A landscape with many valleys, sampled at points; each row gives a point and its height.
From any point a ball takes the steepest step (drop divided by distance) to one of its 4 nearest points. It stops when none of these is lower. Distance is the straight distance between rows; heights are no part of it.
zor: [113 112 144 114 152 131 131 152 146 174 139 115 145 157 139 142 124 118
 111 120 144 128 116 119 142 127 114 117 149 132 141 116 131 122 164 146
 161 117 135 141 148 104 131 118 127 120 136 101 129 119]  h=328
leni: [137 143 161 137 133 133 149 142 108 145 145 175 124 152 135 187 129  75
  87 159 139 121 116 131  84 129 103 146 101 118 105  60 109 141 172  87
 182  90 130 121 121 126 126 153 109 124 167  76 138 106]  h=504
Kulef: [191 112  61 110 186 135 147 110 135 159 221 105  82 145  76 182 122 121
 134 198 118 161 113 143  71  95 184 196 190 101 103  96 134 102 125 127
 185 125 102 118  65 130 110 127 165 144  97 190 196 105]  h=375
vomuv: [166 149 189 137 117 160 122 127 154 108 152 180 145 116 124 178 172 123
  97 167 133 102 111 175  74 140 164 165 117 161  73  81  91 115 145  53
 154  93 131 102 134 110 158 167 117 124 185 126 165 106]  h=416
botev: [139 106  65  86 205 175 122 107 135 169 195  90 112 149 114 133 107 130
 155 171 133 145  88 152 187 130 182 134 194 128  88 100 148 138 133 185
 150 177  92 131 127 136 116  77 135 113  97 169 138 107]  h=529
nufi: [106 141 165 142 116 120 131 157 113 100  95 149 111 149 146 135 134 103
 112 119 139 130 129 137 112 135 104 112  88 115 145 117  82 122 129  94
 122  83 136 111 149  98 104 138 117 117 144  85 112 154]  h=232
mik: [177 128 137 100 154 141 122 131 152 164 188 115  99 137 101 170 136 120
 110 165 119 125 126 142  66  95 180 181 154 111 108  88 125  78 131 119
 167 100 138 136  89 102 152 151 135 140 151 163 178 103]  h=368
Kofuz: [116 150 114 181 120 151 165  72 119  85 139 176 155 108 118 132 122 184
 145 153  78 122 114 167 133 115 130 150  98 124 127 136 130 123 123 130
 118 124  94 150 102 180 179 150 124 140 104 145 141 144]  h=278
zeg: [ 76 120 113 161 103  78 176 174 122 105 103 129 171 138 162 103 109 137
 130  91 109 116 120  80 165 130  81  70 137 139 162 160 125 136 130 158
 116 120 114 128 167 117  86  72  98 107  94  97 100 150]  h=277
Mizo: [145 132 185 131 122 148 105 122 142  98 121 143 115 136 134 124 138 142
 121 119 135 122 125 153  88 122 137 140 106 110 121 129 117 114 110 109
 107  84 149 114 139 118 153 130 131 121 136 121 149 115]  h=125
negu: [136 160 163 165 114 151 126 112 132  81 109 178 118 131 108 134 134 161
 148 154 102 120 119 186 110 143 131 152  87 123 113 129 106 124 116 103
 102  84 133 116 122 147 163 134 125 135 141 139 138 133]  h=233
tupu: [127 133 133 145 104 127 107 114 121  98 117 129  93 114 142  82 113 170
 146 119 114 135 153 148 140 126 139 139 116 108 119 166 150 104  72 138
  69 124 156 160 105 150 160 108 158 116 113 141 135 123]  h=399
kesek: [ 92 148 105 171 122 143 174  73 123 116 155 152 190 135 130 112 124 169
 151 131  74 115 110 155 172 110 124 126 121 148 114 126 145 154 132 149
 126 148  93 152 147 160 170 128 109 141 110 166 139 125]  h=407
gikif: [ 93 128 168 141  89 121 126 166 146 127  96 137 182 132 165 146 151 112
  87  69 148 109 121  93 154 107  99 104 136 141 164 115 128 128 151 110
 113 104 143 118 196  96 100 139  85 117 145  93 118 138]  h=289
bapur: [164 100 111  51 180 140  98 163 161 210 144  66  90 143 109 136 124  82
 105 127 161 138 150  79 121 129 142 125 172 118 141 116 130 118 153 167
 166 158 119 143  96  93 102 158 143 129 147 131 107  94]  h=344
Sule: [ 99 166 115 213  89 138 207  81  97 100 138 176 233  96 103 135 114 166
 153 129  73 102  95 148 167 125 106 110  98 170 118  99 118 189 150 126
 150 176 104 135 178 168 173 172  87 161 108 144 133 149]  h=290
Rulus: [143 131  84 159 148 144 162  69 117  92 170 164 126 119  83 152 120 168
 138 204  89 123 117 169  95 110 146 167 124  90 110 139 119 119 105 133
 137 106  99 140  77 169 192 161 144 154 106 168 158 136]  h=108
ganu: [165 112 159  97 115 128  90 139 124 125 117 110  73 148 114 147 125 136
 135 129 145 138 152 135  88 129 141 149 134 100 148 136 113 101 108 105
 127  87 160 139 121 129 134 135 163 125 152 142 137 122]  h=109
Vimi: [107 110  59 126 127  99 108 120 103 150 134 104  93  95 158  43  91 155
 156 127 140 134 138 114 183 164 126  84 138 137 117 188 178 139  78 186
  83 186 129 153 107 157 129  65 150 107  95 154 102 117]  h=95
Deko: [127 153 119 179 107 113 111  74 105  84 105 154  90  75 125 129 159 194
 142 144  75 124 139 160 131 139 145 148  62  78 142 171 122 137  80 153
  72 123 113 144  72 197 174 160 118 144 114 149 123 141]  h=472
zemaf: [ 90  99 112  73 121  79 138 184 132 137 106  57 160 124 160 121 166  66
 116  97 149 142 159  25 155  74  74  72 177 142 165 175 151  99 137 116
 113 136 115  76 185  87  57 131 112 133 104  96  75 159]  h=335
dap: [147 134 114 133 150 147 139 111 120 109 137 150 106 154  95 153  93 152
 142 173 120 124 138 151 117 112 121 155 108  85 132 129 109 134 117 152
 148 104 121 140  85 168 147 120 149 126 124 145 136 130]  h=342
retez: [113 100  99  96 171 126 137 172 151 201 154 110 134 157 127 143 130  86
 112 125 153 133 117  84 163 111 122 105 165 142 153  97 129 143 183 178
 177 142 132 134 138 114 102  88 103 106 125 100  96 122]  h=362
rali: [125 156 192 165 100 156 112 134 149  81  94 182 155 118 132 126 164 143
 116 108 113 113  85 163 108 158 139 131  86 148 106 128 100 118 133  79
  99  98 145  98 166 122 155 124 117 110 160 137 138 134]  h=273
Vug: [173 105 159  90 154 139  91 152 153 178 156  99  89 162 109 157 133  95
  98 136 157 144 164 112  84 118 146 155 160 125 127 114 126  98 138 140
 165 114 131 132 100  85 133 160 133 133 146 132 133  85]  h=412
Nazu: [137 134 120 123 130 123 118 116 112 114 108 116  62 144 101 122  99 163
 151 153 119 142 152 141 115 142 127 132 103  92 143 150 121 125  85 123
 109 103 140 136  76 155 126 120 161 136 114 132 126 134]  h=284
tunob: [ 88 108  90  98 115  80 151 176 123 121  98  71 149 142 162 101 135  88
 127  90 132 140 132  47 178 116  93  58 151 136 180 156 130 103 127 148
 123 139 116 100 158 105  62  84 113 106  89  92  87 166]  h=350
Lel: [134  94  89  74 167 132 105 147 121 163 108  68  80 142 108  95  95 121
 144 129 166 153 125 110 135 149 147 107 151 115 151 160 146 133 105 152
 129 151 135 140  86 119 102  91 181 135 107 154 110 126]  h=408
denor: [158 158 181 159 112 166 104  98 165  64 132 182 157  96 115 123 189 167
 126 125  94 110 100 179  90 162 164 162 109 169  85 128 109 112 117  53
 113  86 146  89 157 131 174 131 121 124 163 145 164 131]  h=359
moduf: [113 142 137 153 110 123 111  95 134 127 133 128 159  98 169  74 126 157
 127  97 114 132 136 152 157 139 149 134 114 142  91 161 171 116  92 134
  72 153 143 151 139 133 174  87 132 112 121 144 162 126]  h=421
sof: [ 83 164 132 218  84 125 165  64 118  82 126 160 211  66 156  94 144 187
 128  87  67 105 132 178 189 139 133 128 108 157  92 154 155 134 108 132
  82 193 127 129 172 171 178 145 106 126 134 151 164 128]  h=323
natam: [167 119 125 104 166 149 128 125 122 139 170 120  86 155  89 164 115 129
 128 185 120 138 120 154  72 109 159 178 145 103 128 119 130 119 119 126
 171 110 133 143  82 123 137 126 158 144 140 162 170 115]  h=305
nedu: [ 95 149 184 172  55 106 122 162 157  65  68 128 180  96 180  82 193 150
 103  26 125 113 119  97 135 147 118  95 107 159 134 158 116 136 136  66
  79 122 163  79 215 107 102  99  80 116 152  95 123 137]  h=165
zagan: [ 99 100 158 108 132 132 105 163 165 180 143 124 151 138 157 131 133  97
  67 103 150 118 146  82 145 104 112 119 167 135 171 112 142 122 169 163
 155 128 128 124 148  84 104 143  82 114 152  78 111 117]  h=480
zevu: [119 142 195 139  86 128  85 129 144  85  83 118 128 103 174  87 146 147
 116  60 132 118 137 132 143 136 155 115 121 134 119 152 146 108 114  99
  81 113 163 113 178  98 139 103 122 108 145 113 154 123]  h=89
Kesup: [148 102 127  90 147 128 123 140 123 153 109 111  86 173 117 150 118 102
 118 123 161 143 161 112 124 119 118 119 134 108 151 130 115 123 133 133
 148 112 133 129 126 104 103 125 154 126 128 120 105 123]  h=212
vanev: [160 156 145 150 139 171 162 101 113 102 180 190 163 135 108 175 132 126
 107 193 109 109 104 167  74 105 139 175 111 141  76  82 117 121 137  78
 165  88 123 123 123 135 162 165 120 146 146 141 187 129]  h=310
bim: [ 91 154 186 167  88 148 141 163 149 121 102 190 202  96 127 152 144 111
  93 106 141 102  65 132 114 148 102 113 105 173 145  73  93 164 191  44
 131 132 161 109 212 102 129 139  74 132 171 102 119 125]  h=164
fonud: [104 122 187 104 113 123 125 171 133 132 112 106 135 142 159 163 158  88
 108 103 149 134 144 105 120 113  84 118 136 118 157 115 120 108 147 106
 126  93 131 117 158  79  86 165 104 127 158  88 105 141]  h=269
tar: [ 96 147 144 172  70  86 108 123 127 100  97 116 154  74 193  45 133 161
 129  63 109 126 152 132 156 141 120 116  89 125  98 188 155 119  92 141
  35 137 163 128 164 124 138  93 126 107 128 113 152 132]  h=560
Nivur: [104 142 118 184  86  95 122  65 126 109 132 147 159  74 171  58 140 167
 134  95  96 117 157 164 169 136 140 137  96 147  84 166 184 132  82 158
  42 174 139 152 127 160 169 118 136 120 121 141 153 123]  h=569
pibos: [120 131 129 117 157 132 140 126 126 145 139 145 121 159 109 152  90 123
 129 178 127 124 128 143 125 123 128 132 108 118 130 107 110 132 136 126
 165  99 123 143 117 120 156 120 139 128 117 131 137 126]  h=389
vofet: [162  93 113 104 190 121 128 132 145 213 177 122  80 130 120 196 125  69
  71 153 159 132 172  92  90 113 120 175 147 125  86  53 110 125 172 166
 214 156 145 157  69 119  83 197 129 136 170  93 141  83]  h=614
miv: [144 133 194 139 128 155 141 158 119 129 149 173 137 130 132 202 140  82
  71 161 141 108 111 156  84 115 121 164 105 145  90  48 115 120 170  87
 169 102 151 128 125 105 140 189 107 122 185 100 151 107]  h=453
Sebas: [142 112  63  73 176 122 138 132 107 160 131 113  57 167  77 148  96 110
 178 164 145 149 129 107 108 142 110 107 131 103 146 117 113 173 125 150
 168 136 124 112  72 149  89 107 183 135 100 112  83 120]  h=502
lunuv: [ 89 136 158 166  72  88 144 145 112  80  72 119 158 129 159  92 131 146
 131  68 103 116 146 111 149 132  98  94  92 124 157 166 109 116 113 127
  78 132 136 125 178 130  98 105  97 115 112 100 116 146]  h=226
Tilif: [121 176 130 204 115 151 196  88 110  94 127 226 198 107  88 152 128 148
 145 189  85 105  92 144 116 123 105 125  55 137 113  94 112 182 160 103
 166 126 114 137 127 171 169 197  84 159 141 147 135 172]  h=238
gafat: [111 175 159 184  97 140 156 122 119  82  90 210 150 114 111 128 137 153
 136 139  85 103 111 145 123 166 100 120  47 127 153 118  90 158 142 101
 106 102 127 108 154 158 140 149  98 129 129 120 102 148]  h=228
liso: [124  91  56  86 168 117 142 144 106 150 102  89  90 142 123  88 111 120
 165 125 150 142 127  82 165 146 122  78 150 122 145 149 127 137 121 171
 121 157 118 119 107 145  91  81 163 130  87 138  76 144]  h=400
Pamod: [122 142 106 192 109 127 153  48 112  77 179 160 186 103 161  93 146 172
 135 129  78 129 127 161 168 104 171 148 114 146  67 139 183 120  86 161
  85 178 115 140 125 151 193 150 129 123 115 173 169 132]  h=501
Barup: [149 100 138  37 129 113  98 167 125 169 107  64  78 154 121 159 139  58
 137 108 172 148 174 101 100 114  96 133 162 125 154 123 122 114 134 122
 139 115 117 125  93 106  78 182 164 143 153 109  89 128]  h=409
Gog: [139  92 116  72 135 103  97 145 112 157  91  47  88 114 139  97 123 118
 157  87 177 154 157  81 133 126 136  88 155 127 157 178 144 112 103 123
 102 144 120 135 115 109 111 116 150 137 120 128 106 132]  h=376
kuda: [151 162 120 196 124 156 161  29 125  36 153 191 196  80  99 148 183 176
 140 181  42 108  98 176 120 129 160 139 107 151  86 146 111 125 120  97
  91 131  93  94 111 186 179 237  94 178 140 182 136 171]  h=470
det: [115  82 114  73 144 113  91 171 161 191 129  94 112 139 143 167 132  59
  73 121 176 135 175  49 127  94  88 131 198 141 146 125 142 114 191 188
 167 149 127 125 101 102  43 194 101 140 146  69  77 123]  h=422
bis: [110 146 140 156 133 165 149 121 129 122 163 158 188 129 123 137 116 124
 118 143 119 110  82 145 146 105 136 151 110 140 111  89 124 127 160 121
 151 127 110 143 157 132 162 128 105 134 125 130 152 121]  h=417
Buk: [171 103 138  54 113 110  65 150 128 139  93  52  65 134 124 127 141 111
 135 102 168 146 178 120 100 123 140 132 159 124 165 157 148 105 107 112
 108 117 138 138 117  78 121 162 162 138 137 153 113 124]  h=415
viv: [ 97 120 119 124 120  81 140 163 120 120  92 107 138 155 149 133 126 103
 138  85 146 128 136  89 132 110  83  81 121 123 178 137 106 124 130 121
 117 104 127 106 166 101  78 112 110 120 105  90  92 155]  h=318
Leti: [158 107 169  93 136 116 121 166 124 163 136 130  74 143 148 202 131  68
  90 156 180 130 173 109  71 118  96 164 133 109 115  79 118 125 162 129
 176 106 132 132  85 119  94 185 147 124 173  83 126  96]  h=506
pimi: [119 139 150 128  92 122 101 133 113 107  84 109  98 134 157  96 111 160
 150  87 124 138 159 154 133 149 116 122  97 107 122 179 131 117  81 129
  70 112 143 127 133 145 135 104 145 131 127 126 120 141]  h=393
reri: [102 139 112 171  81  85 133  92 108  96 103 134 119  83 165  73 127 168
 137 105 110 118 175 145 168 143 104 102  83 119 129 189 159 147  83 185
  62 173 137 155 116 169 146  99 128 113 112 126 132 131]  h=542
Parid: [101 152 146 187  79 110 144 108 113  77  76 152 134  97 140  96 146 184
 143  97  98 111 157 148 144 164  97 113  61 114 142 165 117 141  95 152
  71 126 136 138 135 166 151 130 109 114 125 122 112 156]  h=452
Kunug: [159 136  96 111 188 157 150 115 125 147 195 162 123 160 101 181 112 111
 126 192 127 144 106 151 108 106 147 176 147 113 102  58 121 136 168 160
 208 132 101 158 109 124 141 134 129 121 114 144 162 123]  h=567
mib: [141 169 164 174  96 141 105  92 135  60 110 171 134 103 135 101 169 178
 113 116 102 116 140 183 118 150 155 147  83 134  94 145 119 109  92  98
  80 104 149 131 137 158 169 134 118 127 139 147 145 127]  h=345
mudu: [152 131 193 112  97 120  95 154 144  92  85 130  76 155 152 150 175 117
 130 106 148 141 140 155  73 140 101 137 105 109 137 128 101 113 113  81
 116  57 138 109 144 111 113 151 140 128 162 113 112 120]  h=224
lalu: [157  95  49  68 175 135 113 126 122 177 144 113  43 145  62 138  96 128
 168 172 141 159 110 126 126 155 141 137 162  95 130 113 125 163 129 144
 171 162 123 129  34 154 100 112 205 143  97 162 114 111]  h=467
lun: [154 123  81 117 136 151 119  83 121 138 183 104 135 104 143  87  94 167
 152 152 104 137 112 156 166 122 160 145 169 125  79 152 181 116  76 160
  94 169 108 153 101 121 149  92 150 120 102 181 164 114]  h=670
nipep: [132  77  30  70 166 130 111 167 116 166 105  40  77 108 133  69 106 109
 174 111 186 154 102  78 162 162 144  66 201 153 139 163 143 139 116 151
 117 202 114 119  90 153  56  58 159 126 104 125  71 139]  h=418
saveb: [103 144 178 174  63 100 106 144 136  61  59 130 136 110 172  88 187 152
 139  49 126 113 141 129 148 162 122  96 101 141 134 169 110 138 110  78
  70  96 149  92 202 116  98 118  97 120 137 100 115 144]  h=185
Nur: [142 134  85 132 135 136 119  96 119 114 167 136 105 116  96 126 103 164
 145 184 105 133 115 147 130 123 162 150 108 110 115 149 139 119  69 137
 112 140 121 154  62 174 167 116 168 150 102 179 150 129]  h=286
zafa: [125 159 166 139 121 156 136 110 144 129 151 153 179 122 128 136 133 135
 112 126 114 104 103 170 138 121 160 154 118 145  95  99 135 111 150 104
 125 126 128 127 168 112 166 129 117 123 145 129 158 115]  h=405
luri: [143 157 166 172 113 167 131  74 142  70 143 171 175 102 115 122 176 162
 130 128  79 106  98 191 114 136 158 156 104 155  61 128 133 102 110  71
  98 111 137 104 146 127 191 140 109 138 151 156 161 125]  h=458
rak: [171 111  85  78 175 116 140 137 118 193 137 125  49 169 108 195 105  52
 120 173 162 144 160  87  91 126 115 136 149 109 125  73 122 164 168 149
 203 136 118 131  75 141  82 131 173 129 122 100 108 111]  h=554
bote: [172 117  82  89 190 134 135 124 123 179 169 130  71 153  78 160  82 108
 133 175 146 148 114 134 105 133 149 151 148 107 127  85 113 145 151 163
 195 133 120 126  78 130 106 104 168 122 111 139 132 108]  h=486
lesop: [139 127 156 132 158 152 138 132 123 170 160 154 156 145 122 190 118  73
  75 158 141 117 133 128 108  97 127 164 131 128 104  46 125 136 169 117
 191 122 123 141 128 110 145 164 112 125 150 103 150 110]  h=574
nerut: [154 108 187  95 101 116  77 147 145 118  84  66  92 134 172 106 142 112
 132  84 159 151 153 110 114 125 149 116 128 125 137 177 151 113 102 121
 100  89 155 142 139  80 140 119 156 122 150 117 129 129]  h=374
Tuzat: [116 113 145 105 133 120 100 136 124 107  98  81 105 138 139 107 119 121
 140  80 149 141 167 126 130 143 137 109 118 115 148 157 133 107 112 123
  95 113 132 145 146  96 120 116 141 124 126 111 125 132]  h=338
pof: [165  99 127  79 166 164  77 142 155 183 164  81 117 135 125 119 120 117
 103 139 147 142 140 108 146 113 174 158 177 129 127 123 156 100 145 137
 155 147 117 161 110  82 140 131 138 117 147 138 138  88]  h=414
Kod: [132  67  85  22 164 120  99 174 154 179 114  42 122 127 136 104 157  65
 127 110 166 157 145  24 154 101 105  87 211 156 169 165 140 104 161 166
 133 168  95  88 112 102  26 168 135 138 135 101  62 135]  h=386
Pesi: [152 154 139 184 119 172 134  64 132  47 147 195 176  86  98 158 170 169
 142 183  75 106  83 200  88 146 146 163  92 142  87 131  95 116 112  71
  88 107 122 100 112 177 184 187 117 152 146 171 151 162]  h=538
kur: [ 85 131 167 114 100  81 114 174 128 107  80  91 158 153 173 135 169  89
 109  66 150 134 142  79 119 101  78  94 135 126 168 135 129 129 143  95
 103  88 140  84 191  88  58 147  80 128 132  82 100 148]  h=300
lazag: [174 110  71 104 183 160 111 102 136 176 205  93  99 136  92 129 112 144
 140 177 125 153  99 133 141 109 194 156 190 125 100 125 151 111 115 162
 160 149 114 145  88 137 142  93 157 132  93 184 164  93]  h=406
pama: [102 107 104 126 135 107 150 154 138 162 142 115 136 138 142 122 101 109
 129 100 138 116 113 101 164 127  96  97 154 141 165 118 137 157 146 175
 152 141 120 134 147 123 120  67 121 111  96 101 108 140]  h=426
gok: [135 167 169 181  99 151 158 103 120  87 137 206 192 100  89 175 128 114
 117 180 108  87  74 167  93 144 110 139  68 175  89  75  91 142 166  51
 165 111 134  97 151 151 170 181 110 142 159 127 158 151]  h=217
Nit: [143  88  94  58 165 118 125 169 132 206 121  89  75 164 135 181 144  28
 103 133 192 139 193  69  96 123  86 132 172 130 140  99 124 142 173 171
 173 149 128 116  97 113  31 203 135 140 135  83  62 115]  h=488
zofud: [132 140 206 130 102 159 111 124 161 119 121 156 163 119 152 134 162 131
  92 114 131 106 116 160 125 136 154 147 126 136 119 100 130 104 152  84
 115  91 158 127 165 101 167 135 101 116 164 129 163 112]  h=302
gura: [120  85 120  62 125 119  96 170 149 167 109  62 127 126 155 112 143  82
 117  90 167 144 154  52 158 112 104 104 179 116 166 149 144  99 132 141
 124 131 120 115 149  90  83 147 116 129 135  87  82 132]  h=365
dimo: [123 143 107 163 121 121 148  78 109 116 162 138 141 104 140  98 115 177
 137 138  98 125 128 172 169 123 151 136 130 122 105 153 167 129 101 162
  90 147 113 159 110 146 175 105 137 121 103 157 158 134]  h=548
zuz: [103 129  79 134 145 143 157 119 123 149 175 138 160 138 131 119 105 154
 154 128 115 114  98 137 177 118 135 115 154 133 107 105 145 145 149 170
 148 156 108 148 143 145 147  90 116 121  88 144 126 116]  h=555
fava: [124 100  63  96 178 152 123 158 133 179 165  97 105 147 108 130 100 110
 151 148 154 141 109 104 166 144 144 103 175 141 128 105 119 157 166 177
 164 160 120 121 115 129 102  64 122 105  93 125 102 121]  h=454
Kalep: [178 124 171 109 149 146  98 146 152 158 151 121 110 146 126 138 130 119
  97 142 136 124 139 146 105 111 169 148 141 126 118 106 128  87 128 109
 139  89 131 152 119  94 155 144 121 119 149 149 165 104]  h=448
bizu: [ 95 170 169 184  64 144 131  99 146  81  98 165 192  98 141  98 164 167
 119  78  97 107 109 167 158 149 140 131  95 158 120 140 125 140 130 101
  71 153 147 133 180 140 164 108  97 123 142 126 149 135]  h=107
kel: [114 127 120 130 153 112 156 143 107 158 133 143 127 169 132 162  98  80
 123 141 154 123 125 119 107 120  90 128 110 105 155  91 101 156 163 156
 190 118 119 133 123 127 115 108 135 126 118  84 102 145]  h=309
ribav: [125 146  92 165 156 158 201  92 102 118 176 200 179 161  93 172 104 140
 157 197 110 136  82 155 123  98 120 136 113 123  82  84 112 154 160 143
 189 123 102 141 123 160 164 139 121 140 108 139 140 152]  h=366
Pekuf: [141 132 119 112 152 137 110  98 125 135 144 123  92 141 119 117  99 157
 140 154 121 144 126 151 119 131 164 142 138 103 125 152 152 105  96 135
 122 140 128 153 107 129 167  97 146 119 117 149 150 124]  h=291
gat: [115 170 146 186  95 138 130  79 130  82 121 180 156  94 129  97 143 177
 141 111  91 106 135 171 150 138 133 143  94 133 110 164 118 130  98 139
  73 131 128 150 151 155 174 128 125 123 136 133 157 121]  h=324
kip: [145 129  65 114 195 135 155 130 109 176 174 150  90 157  98 176 100  84
 132 182 151 144 101 115 121 142 118 136 142 112 115  61 109 180 180 180
 202 131 129 125 101 143 104  97 153 115 104 113 100 126]  h=544
fef: [134 120 167 117 122 135  95 125 158 135 139 101 141 111 160  92 119 144
 126  84 143 123 135 147 137 129 178 138 142 144 114 141 178  86 109 124
 101 115 147 154 153 104 175  89 135 127 136 142 160 117]  h=254
zesu: [ 95 155 133 183 121 157 196  90  94 103 147 205 205 127  98 144 106 154
 142 156  89 112  96 156 148 109 110 136  98 143 113  95 108 155 159 119
 165 144 108 137 155 137 166 149  94 147 122 138 123 149]  h=272
vaze: [176  98 130  43 137 125  65 164 151 186 101  32  82 110 148 101 117 100
 140  93 172 160 168  85 111 130 159 109 182 136 141 170 176  98 117 133
 107 143 132 139 105  87 102 146 154 130 143 143 114 101]  h=398
sem: [ 69 159 143 209  62  78 178 139 128  78  87 156 209  93 157  78 138 157
 133  48  80 107 123 117 163 167  94 101  92 162 156 159 109 154 127 121
  89 172 163 131 185 154 134 101  72 126 131 106 136 128]  h=283
vigud: [158 118  78  99 142 114  95 117 100 140 142 100  57 131  75 103  78 163
 156 167 140 158 118 131 127 148 147 146 133  88 154 164 140 147  75 137
 118 154 136 155  50 153 120 100 190 142  96 185 122 122]  h=343
vata: [105 165 185 155  92 124 120 161 137  71  60 180 128 135 141 126 169 126
 121 100 136 118 124 149 110 165  99 105  82 144 125 123  88 144 146  62
 113  73 140  83 169 116 113 149  97 109 153  85 104 153]  h=215
sonor: [122 157 205 170 105 137 137 136 135  96 107 206 160 106 113 159 149  94
 102 162 132  97  78 152  88 166 113 129  68 183  86  73  83 159 178  35
 168 108 149  85 163 133 120 180 102 116 191 111 125 140]  h=198
kovo: [ 86 140 115 174 105  97 166 146 103 108  81 147 143 148 122 114 113 151
 148 113  98 111 141 115 135 139  75 100  88 120 160 140 110 146 116 152
 101  95 120 138 154 140 113 106 103 128 107 104 100 143]  h=255
Gof: [131  84  99  77 162 125 131 166 135 191 125  91  91 165 123 141 116  80
 119 127 175 145 126  80 144 112 116 113 165 125 165 120 125 131 157 164
 175 131 123 122 123 121  79 112 130 124 125  94  80 125]  h=280
Tufek: [ 87 128 163 134 100 103 115 133 135 130 109 120 163 129 165  90 122 136
 122  79 130 125 129 126 160 135 133 106 122 128 134 165 148 114 118 122
  94 128 134 150 172 121 134  73 122 110 136 124 134 133]  h=239
gured: [144  95  65  42 123 107  89 155 121 169  99  26  68  92 143  63 109 103
 163  81 186 163 124  79 118 140 160  78 180 135 123 185 166 131 103 108
 106 177 106 123  78 126  91 115 176 134 112 142  96 130]  h=397
Nefa: [101 104 105  73 135  97 108 159 132 140 103  61 100 146 148 134 140  69
 126 102 169 139 155  79 128 102  93 103 164 126 182 138 124 101 125 128
 119 126 121  99 150  94  73 136 135 130 117  99  76 135]  h=346
vodiz: [202  96 109  55 144 130  84 154 123 180 128  63  29 145  75 146 117  88
 133 141 157 161 145 114  69 144 158 144 177 117 168 119 128 138 126 113
 162 147 136 139  55 123  93 159 199 145 142 155 136 110]  h=481
kir: [ 70 128  82 175 105  73 162 133  94 117 104 123 128 123 151  76 100 151
 148 113 111 111 148  97 166 145  80  88 104 118 172 179 129 157 106 180
  94 161 119 140 132 146 112  82 109 116  76 114 102 133]  h=299
nup: [140 144 103 140 145 157 137  84 124 100 178 159 147 137 106 134 106 153
 149 185 102 129 109 164 117 105 152 167 134 127  98 118 139  92 113 148
 138 130 102 138  94 145 162 148 131 144 102 168 167 143]  h=285
zana: [113 150 183 159 112 154 141 135 131 109 102 196 184 122 123 135 149 126
 104 125 118 104  81 159 123 144 114 125  89 169 116  75 103 140 165  64
 136 115 138 107 186 109 153 151  96 127 160 127 146 135]  h=213
nilud: [ 71 125 155 162 100 127 149 174 139 145 110 151 202 122 152 130 126 126
 103  84 128  88  94 110 165 117 105 100 123 140 168 118 123 137 166 113
 140 116 135 117 192 114 137  96  87 104 138  91 137 134]  h=214
sef: [164 129 126 127 149 148 111  90 134 127 181 113 146 136 114 116 120 155
 118 162 113 128 123 165 115 108 185 170 166 109  91 127 156  95 106 125
 142 128 105 141 103 106 174 112 134 129 124 183 184 108]  h=413
nopog: [105 110 107 107 132 119 130 143 118 120  97 105 100 145 148  98  96 136
 146 118 134 131 137  96 155 138 108  88 134 136 156 164 120 135 102 168
 115 136 123 131 132 133 107  81 142 122  98 116  90 136]  h=361
saza: [158 104 107  95 167 136  92 128 119 168 171  83 102 116 124 113 103 134
 146 142 140 143 120 132 143 127 180 141 158 120 111 139 148 115 108 144
 135 142 134 149 108 122 148  87 164 125 112 174 160 106]  h=317
Lolu: [123 175 137 209 105 148 152  55 108  68 123 184 150  81 114 142 170 188
 144 163  62 114 128 178 146 132 143 144  80 118 129 146 120 149  96 130
  87 144  96 125 104 198 172 174 103 153 134 164 124 147]  h=377
fot: [ 78 131 144 166  75  53 156 165 125  66  86 101 189 102 181  89 176 132
 118  29  99 121 125  78 151 120  78  79 119 145 162 168 119 125 107  85
  72 116 157  67 221 125  63 109  79  90 119  87 129 163]  h=203
sudos: [120 135 119 124 135 104 158 136 114 122  88 129 102 182 131 155 102 103
 141 135 135 136 146 109 111 122  70 120  93 104 158 110 114 150 136 139
 161  90 117 124 125 126  91 118 137 140 120  83  94 133]  h=268
Kavo: [187 118  88 105 193 125 137 137 126 178 211 117  75 142  70 202 118 104
 109 205 124 149 133 128  55 111 173 189 175 112  89  64 118 138 147 137
 218 134 125 137  55 145  85 140 172 130 124 158 179  95]  h=419
Levuz: [105 141  76 137 135 107 134 100 102 132 111 133 103 125 120  97  90 181
 166 154 115 141 160 127 153 134 106 117 108  90 148 160 135 148  78 179
 102 152 117 155  92 150 141 103 146 143  93 135 107 137]  h=251
Pezat: [ 84 148 108 194 104 109 182 115 105 122 116 167 186 117 124 109 112 173
 139 109  98 114 111 131 171 132  87 106 100 129 152 138 122 156 120 164
 101 159 115 131 166 146 147  94  96 129  98 132 112 132]  h=301
zozi: [ 78 161 171 187  63 113 155 169 141  87  82 163 212  99 129 123 129 141
 113  69 124 107  94 110 140 136  88 110  91 154 159 119 103 156 160  69
 110 130 170 101 211 113 111 121  69 133 154 109 127 146]  h=129
Nar: [174  88  75  70 188 146  96 145 140 179 155  85  47 138  85 115  99 111
 145 158 159 152 135 133 112 138 167 136 174 103 136 129 151 138 121 148
 171 164 127 137  68 121 111  97 181 142 108 157 124 100]  h=441
Togu: [125  85 127  48 136 117  92 167 148 169  97  62 117 152 134 145 150  61
 114 107 185 140 182  69 127 105  90 119 177 132 166 143 134  90 142 140
 133 135 119 100 119  93  53 177 119 143 141  92  76 130]  h=369
vokez: [154 129 131  98 125 131  99 117 126 128 138 103  72 135 101 123 101 162
 147 145 129 142 138 143 103 122 159 152 144 103 133 145 136 119  85 121
 127 110 130 146  96 137 164 119 160 133 120 165 158 121]  h=211

For each start below, name the point where the ball stops.
vofet -> ganu
Nefa -> zevu
Sule -> zozi
liso -> zevu
Pezat -> zevu
vaze -> ganu
Leti -> ganu
vodiz -> ganu
bis -> zozi
